Points on a hilly landscape, in no order, each with its height.
A ball rolls from a point to the lowest of its 2 nearest points, and stops where none of them is lower. Distance is the straight distance between rows; heights are no part of it.
zogal h=2.50: [ 84  91 195  97 145  77 144 165  95 113 137 169 165 138 139 163 100 129
 150 145 149 188  97 139  78 148]
fid h=8.34: [154 116 132 120 120 106 130 143 123 146 118 121 151 137 152 156  92 134
 108 151 133 182 135 136 113 148]
bop h=5.27: [ 87  85 158 117 176 170 101 120 112 135 144 129 182  97 112 137 120 148
 190 145 102 166 113  90  77 133]
mula h=3.55: [ 87 124 169 135 107  98 135 101 188  94  91 161 156 159 121  88 138 110
 132 122  76 169  86 155 160  43]
Zor h=5.75: [169 111  98 156 164 151 106  84 202 122 132 169 133 133 162 115 136 100
 130 117 136 156  75 132 110 104]
Vaf h=3.67: [ 71  72 199  95 114  34 139 157  91  98 121 166 138 154 125 109 117 143
 172 116 120 161  75 158 112  94]
Korok h=1.80: [ 66  72 186  94 133  99 122 168  89 152 133 159 170 129 129 160  93 139
 183 149 119 166 100 136  87 166]
ledeb h=6.53: [162 139 116 131  92  75 149 162 147 106 117 120 107 150 160 154 122  99
  70 133 137 141 145 144 144 132]
siles h=4.94: [134 131 111 148 120  93 138 113 192 108 109 128 109 145 115 123 118  84
  62 178  90 150 140 139 143 108]
vubof h=4.18: [ 92 107 163 122  92  69 121 176 126 108 171 119 108 138  85 133 108  94
 140 176 101 117 117 173 113 100]
relol h=4.99: [127  76 135 143 130 138 105 103 193 133 114 205 136 153 123 110  87  88
 132 147 118 162  98 128 117  87]
luno h=3.70: [100 175 102 144 106 115 105 109 177 112 143  79 110  77  80 133 146 127
 117 190  71 156 142 134 135  96]
Zonev h=6.61: [150 186 110 116  99 152 134 115 106 153 129  91 123  87 123 160 160 152
 126 129 140 102 167 123 141 160]
koti h=6.69: [127 108 137 136 116 142 114 101 189 120 144 182 143 151 155  91 116 119
 165  83 110 123  73 186 115  91]
Ludi h=3.13: [111  98 200  96 118  34 149 162 110  96 128 164 148 152 154 153 105 129
 151 122 130 186  75 150  88 113]
Kop h=2.94: [150 124 148 103  81  96 133 169  66 156 102 139 122 189 142 154 109 139
  87  98 169 121 171  95 176 174]
suge h=3.69: [ 99  93 172 130  84  67 131 162 139 116 145 155 114 162 106 107 100  99
 135 147  90 120 101 169 127  98]
pil h=5.28: [153 134 101 170 163  96 136 113 184  81 131 125 109 126 121 134 133  85
  63 176 116 160 127 122 133 106]
fes h=5.04: [110 122 152 127 105  71 157 183  47 144 140 101 100 147 113 158  99 103
 157 141 155 105 189 109 143 146]
Sev h=8.44: [159 109 125 122 137 124 110 130 130 175 106 126 148 100 149 178 103 141
 110 166 105 202 126 123 113 175]
binap h=6.83: [163 239 130 114  99 171 117 114  85 148 144 122 150  90 145 146 178 154
 114 121 154  90 141 143 162 166]
biz h=3.01: [130 145  89 109  95 189 117 109 102 164 128 135  92 133  80  78 146 152
 110 112 141  69 169 101 171 141]
Kiza h=4.70: [ 97 121 149 137 114  97 144 172 119  87 169  98  87 144 110 124 103  83
 141 138 130  90 137 144 125  89]
zirum h=8.21: [163 130 126 129 146 107 144 145 121 134  95 126 162 133 173 152 139 129
  94  96 139 164 129 114 116 165]
Maful h=4.11: [ 62  54 191 110  87  41 107 183  76 110 136 162 131 132 108 123 122 143
 197 135 110 123  88 161 120 133]
Pid h=4.77: [111  72 154 110  88  85 144 186  70 150 148 126 119 150 129 165  97 124
 155 146 151  88 149 137 128 154]
Bugo h=2.85: [139 127 137 167 162 119 108 127 212  73 154 141 119 115 134 114 136 103
 129 193 114 150  75 127  96  83]
sopod h=2.59: [124  81 117 104 107 154 116 126  84 202  98 120 123 137  98 138  89 148
 113 143 126 130 167 107 125 171]
vune h=3.98: [117 168 152 142  94  99 161 166 152  71 172 111 102 139 147  99 149  87
 158  77 129  89 125 165 142  90]
vinoz h=0.51: [102 100 116 121 114 155  95 120 119 175 155 107 141  99  87 127  99 149
 159 187  94 111 131 125  98 141]
daru h=6.76: [168 164 124 141 137 154 115 114 123 168 164  92 137  67 115 181 146 165
 156 162 106 107 129 143 101 170]
rut h=6.34: [142 154 126 126  74  85 137 162 137 122 121 129 101 177 136 119 141  93
  76 115 132 125 150 124 180 135]
zofar h=2.52: [142 108 130  96  98 139 117 137  71 163  96 157 123 184 123 122 118 150
  85  99 168 107 165  91 188 164]
fubi h=3.48: [139 141  97 145 183 189 118  98 147 115 123 114 152 104 137  89 176 161
 162  64 126 114  94 131 115 114]
tum h=1.99: [118 120 120 133 140 141  98 142 158 131 177 106 139  94  94 129 108 137
 174 196  98 129 108 130  84 132]
zolo h=4.46: [ 85  77 170 105  68  59 124 189  66 133 156 132 122 146 114 140 114 141
 177 152 119 101 127 152 135 144]
Vugov h=1.96: [145 140  95 128 154 201  98  74 170 157 110 150 148 104 154 103 152 166
 144  83 125 133  79 152 125 119]
sul h=3.31: [142 136 151  97  99 116 145 137  69 153  88 120 148 158 145 170 135 154
  68 110 152 160 189  76 155 189]
Ziti h=2.61: [109 123 154 154 106  88 147 127 198  81 127 156 134 152 112 100 117  81
 111 134  78 127 102 170 148  63]
Mebep h=7.89: [161 193 107 127 126 115 145 114 151 102 116 104 157 125 180 107 217 142
 100  67 133 147 101 130 141 132]
dus h=5.64: [119 100 100 130 171 112 139 127 110 101  89 118 114 156 127 126 109 109
  83 125 163 159 152  83 125 130]
mos h=2.34: [120 170  99 124 115 156 137 116 120  98 138 103 101 130 127  91 164 121
 152  66 150  73 142 127 157 112]
Kef h=5.61: [138 138  87 158 169 109 149 141 156  73 140 100  82 126 118 138 117  72
  80 144 136 122 146 116 129 117]
Loteg h=4.19: [110  99 150 130  86  69 137 155 131 117 103 137 114 172 117 121  97 105
 102 158 110 149 126 147 145  98]
kefep h=2.56: [ 81  59 187  92 115 145 117 138  79 175 136 163 173 133 145 159 121 147
 184 118 120 147 117 142  94 174]
tet h=7.24: [181 114 125 123 156 136 163 154  89 119 123 145 123 167 171 152 112 129
 116  84 200  75 130 137 118 149]
zav h=4.13: [ 97 178  72 150 133 111 121 114 149 113 145  71  81  79  94 124 151 116
 107 174 100 156 164  95 147 108]
zod h=6.62: [182 127 105 120 131 144 127 124 100 177 126 128 114 118 140 186 105 163
  92 160 150 102 142 143 127 170]
senag h=7.04: [190 111 145 119 132  99 170 171  98 101 136 153 107 179 184 161  96 106
 118  89 194  68 120 176 122 148]
ziz h=6.98: [119  77 163 127 112 115 116 105 161 126 132 197 157 162 165  92 118 111
 175  73 128 143  72 168 122  67]
poniz h=4.30: [136 143 110 145 180 160 128  94 170  75 129 121 163 121 159  76 182 124
 155  55 128 115  86 136 114  94]
zitut h=3.40: [142 153 104 119 106 206  89  58 185 171 111 168 126 119 145  73 146 164
 124  94 116 110  82 167 151 121]
nuta h=5.46: [131 166 118 155 160 134 151 131 115  69 160  87 145 108 144 115 159 122
 199  66 149  83 129 135 112 107]
Zuf h=4.68: [ 61  92 161 123 127 113 110 128 145 115 136 118 134 142  79  98 102 133
 166 159 108 147 119 129 114  85]
sarik h=5.09: [ 85 108 145 123 136 122 119 128 128 106 135 112 165 124 128 104 110 132
 167 119 110 141 103 125  96 104]
rinu h=4.64: [ 91 109 153 131 153 129 101  98 161 132  92 146 154 136 117 118 116 125
 137 147 122 203 103 103 106  94]
petep h=3.15: [120 122 107 123  76 183  92  93 159 172 123 144 104 130  91  71 127 151
 115 115  87  94 124 133 178 114]
Lam h=6.39: [165 155 102 124 115 148 148 121  95 159 122 117  98 130 129 162 124 144
  93 128 156  88 159 118 144 161]
zit h=5.94: [142 165  92 131 150 110 177 125  84 113  96  95 117 124 130 122 164 122
  92 104 162 154 180  57 154 160]
refu h=4.56: [ 93 153 178 135 110  80 168 180 106  65 170 101  98 147 123 104 120  83
 174 107 141 100 147 136 143  79]
getop h=7.35: [149 202 121 125 116 169 106 108 145 140 147 102 157  67 155 130 175 179
 144 105 103 106  86 175 125 147]
meku h=7.05: [167 194 119 122 110 190 118 109  95 156 141 141 151  92 173 145 147 166
  87 131 160  67 114 158 139 168]
momol h=3.99: [117 136  95 123  84 183 100  63 210 168 116 153 123 129 117  59 155 137
 119 115  62 101 107 163 165 105]
vomog h=5.80: [130 113  76 141 186 115 166 123  90 113  77 121 124 140 140 126 147 128
  64 116 156 172 172  57 140 147]
gode h=4.27: [ 63 103 161 130 126 133 104  90 158 133  95 139 153 144  87  97 114 130
 162 142  97 180 101 127 124  60]
nuz h=1.74: [ 92  84 136 113  98 150 110 134  82 205 130 108 137 117  86 143 105 162
 164 173 103 120 160 113 111 161]
Komo h=5.47: [ 50  91 166 111 141 146 116 129 112 120 158 130 175 110 114 111 126 156
 217 117 112 143 100 124  82 123]
dano h=4.69: [103 118  66 143 180 144 136  92 107 116 124  91  87  91  64 105 142 132
  95 144 135 148 197  58 140 118]
kapi h=3.19: [143 103 136 109 115 160 128 117  94 202  87 139 159 127 123 152 109 157
  95 129 124 166 160  95 128 169]
gav h=3.58: [118 115  93 119 122 184 123 120  72 174 117 122  89 127  68 116 103 142
 131 122 152  65 189  91 160 152]
gumu h=1.22: [121 130 145 139 133  96 128 126 186  74 133 139 141 146 117 114 126  95
 127 161 112 150  97 160 110  83]
dobob h=4.45: [ 85 156  84 142 143 140 134  98 119 111 138  73  81  87  70  93 146 128
 135 134 116 132 188  74 155 113]
Ros h=6.18: [148 149  77 133 120 136 144 127 129 142 123 113  69 114 117 132 124 121
  92 134 147 104 170 109 163 141]
Bibug h=7.26: [174 157 109 126 149 194 124 105  86 150 128 142 147 100 183 142 145 149
 117 108 170  62 106 160 117 156]
povu h=5.02: [120 172 123 148 152 129 141 129 141  53 146  96 155 120 162 105 175 114
 173  42 151 105  92 145 112  84]
Ziki h=4.52: [156  84 132 152 156 118 116 122 196 112 121 176 118 155 142 128  94  83
 108 190 132 156 100 123 112 112]
zipa h=5.93: [150 158  72 158 158 132 152 131 137 105 140 112  72 124 125 131 145 100
 104 116 141  82 157 128 150 143]
nos h=3.63: [128 109 168 101 121 151 138 134  56 175 101 121 174 133 141 174 122 162
 109 118 134 160 185  87 130 188]
Kibi h=7.02: [167 186 110 125 124 169 107 106 132 173 154 108 143  53 143 154 152 180
 141 162  96 104 101 165 119 153]
Damip h=8.55: [154 136 105 121 107 132  94  99 172 194 100 146 136  93 136 161 113 143
  95 171  92 207 112 131 133 159]
tun h=3.00: [110 150 117 145 146 118  87 128 171 106 177  89 115  74  83 136 128 150
 143 221  86 154 123 112 101 106]
dumiz h=5.86: [145 162 104 142 180 151 133 122 114  99 153  68 149  74 127 131 182 131
 170 105 127 101 137 108 109 117]
mut h=5.23: [128 125 121 129 134 107 150 163  69 132 113  90 112 145 120 162  98 105
 130 129 166 114 187  86 134 144]
zabo h=7.63: [162 217 116 127 108 138 116 122 152 116 138 112 163 103 173 122 188 164
 135  78 119 117  92 169 133 120]
Matud h=6.52: [185 140 110 135 185 155 115 131 115 159 155 104 135  74 143 179 149 155
 135 165 114 125 133 122 102 168]
Tosop h=4.98: [ 97  94 159 127 164 146 108 124 125 144 120 145 168 118 110 146 109 142
 149 155 116 201 105  91  86 133]
rol h=7.45: [173 144  99 136 169 173 156 118  92 126 131 142 127 138 160 150 126 134
 109  85 196  69 108 154 123 145]
Fono h=3.17: [140 200 112 134 139 178 151 112 125 111 161 111  77 124 135  95 143 117
 138  85 166  45 142 127 167 132]
suf h=4.61: [112  98 144 137 114  86 129 127 180 124 101 145 102 155  82 131  88  94
  70 189  83 159 137 133 146  94]
Rolun h=2.22: [134 144  79 124  97 179 116  87 152 163 120 141  83 128  95  78 147 138
  83 127 119  78 149 124 165 131]
Voden h=3.80: [154 107 143 166 159 118 119 139 221  86 141 168 103 124 126 136 110 110
 107 231 116 153  94 121  90  92]
Domo h=6.78: [190 127 120 127 179 169 113 118  97 191 126 142 131  92 135 187 119 158
 113 166 149 103 140 122 105 189]
fuze h=6.21: [155 131 129 138 182 148 114 134 123 119 144 103 159  89 141 150 148 141
 161 122 124 123 114 116  84 144]
paful h=8.07: [139 153 124 120 134 125 128 124 139 111  92 108 166 124 176 119 160 142
 117  89 122 156 112 129 116 124]
pulu h=1.77: [113  71 130 120 103 147 109 127  95 165  81 147 114 182 103  86 107 147
 101  96 141 119 167 103 165 127]
sidid h=6.28: [167 108 126 146 145 134 126 115 201  98 142 158 138 152 155 107 123 112
 148  94 135 116  78 173 108 110]
zuke h=6.05: [138 196 115 120 111 107 166 139  92 118 113  90 104 135 136 129 157 117
 112 110 149 135 176  79 172 155]
Veki h=6.19: [126 196 120 124  89  85 154 160 125 114 130  93  85 131 122 126 140  85
  98 129 138 132 171 105 175 137]
sas h=6.77: [176 106 128 125 108  91 153 163 131 120 135 148 102 173 158 146  89 107
  94 121 150 103 141 165 132 140]
zop h=3.14: [109 149 133 143 115 141 150 147 127  86 151 121  94 150 128  91 143 108
 168  44 149  65 137 138 154  93]
Seda h=5.34: [132  92 125 142 158 151 112  73 192 123 100 204 149 147 155 113 121  87
 136 122 126 170  82 127 112  85]
Midiz h=3.18: [ 99  73 187 103 139 143 139 138  63 156 109 134 181 133 136 161 110 153
 150 110 129 168 147  98  96 171]
Labu h=5.44: [110  98 106 118 154 135 139 136  88 119 102 106 106 141 104 152 107 119
 110 136 150 131 171 102 117 133]

Call two points neighbours if one is among the 2 nearest of the other. Go from one point of each pair to the other, from neighbour to neighbour, staying as low as possible. Name the highest point that can't be avoided.
mos, pulu => Domo
vinoz, pulu => sopod
vinoz, Vugov => momol
Rolun, pulu => gav
Korok, Rolun => nos
mos, suge => Kiza

For each start below, name the point where the ball stops.
Bibug => suge
zod => suge
zuke => Korok
rol => Korok
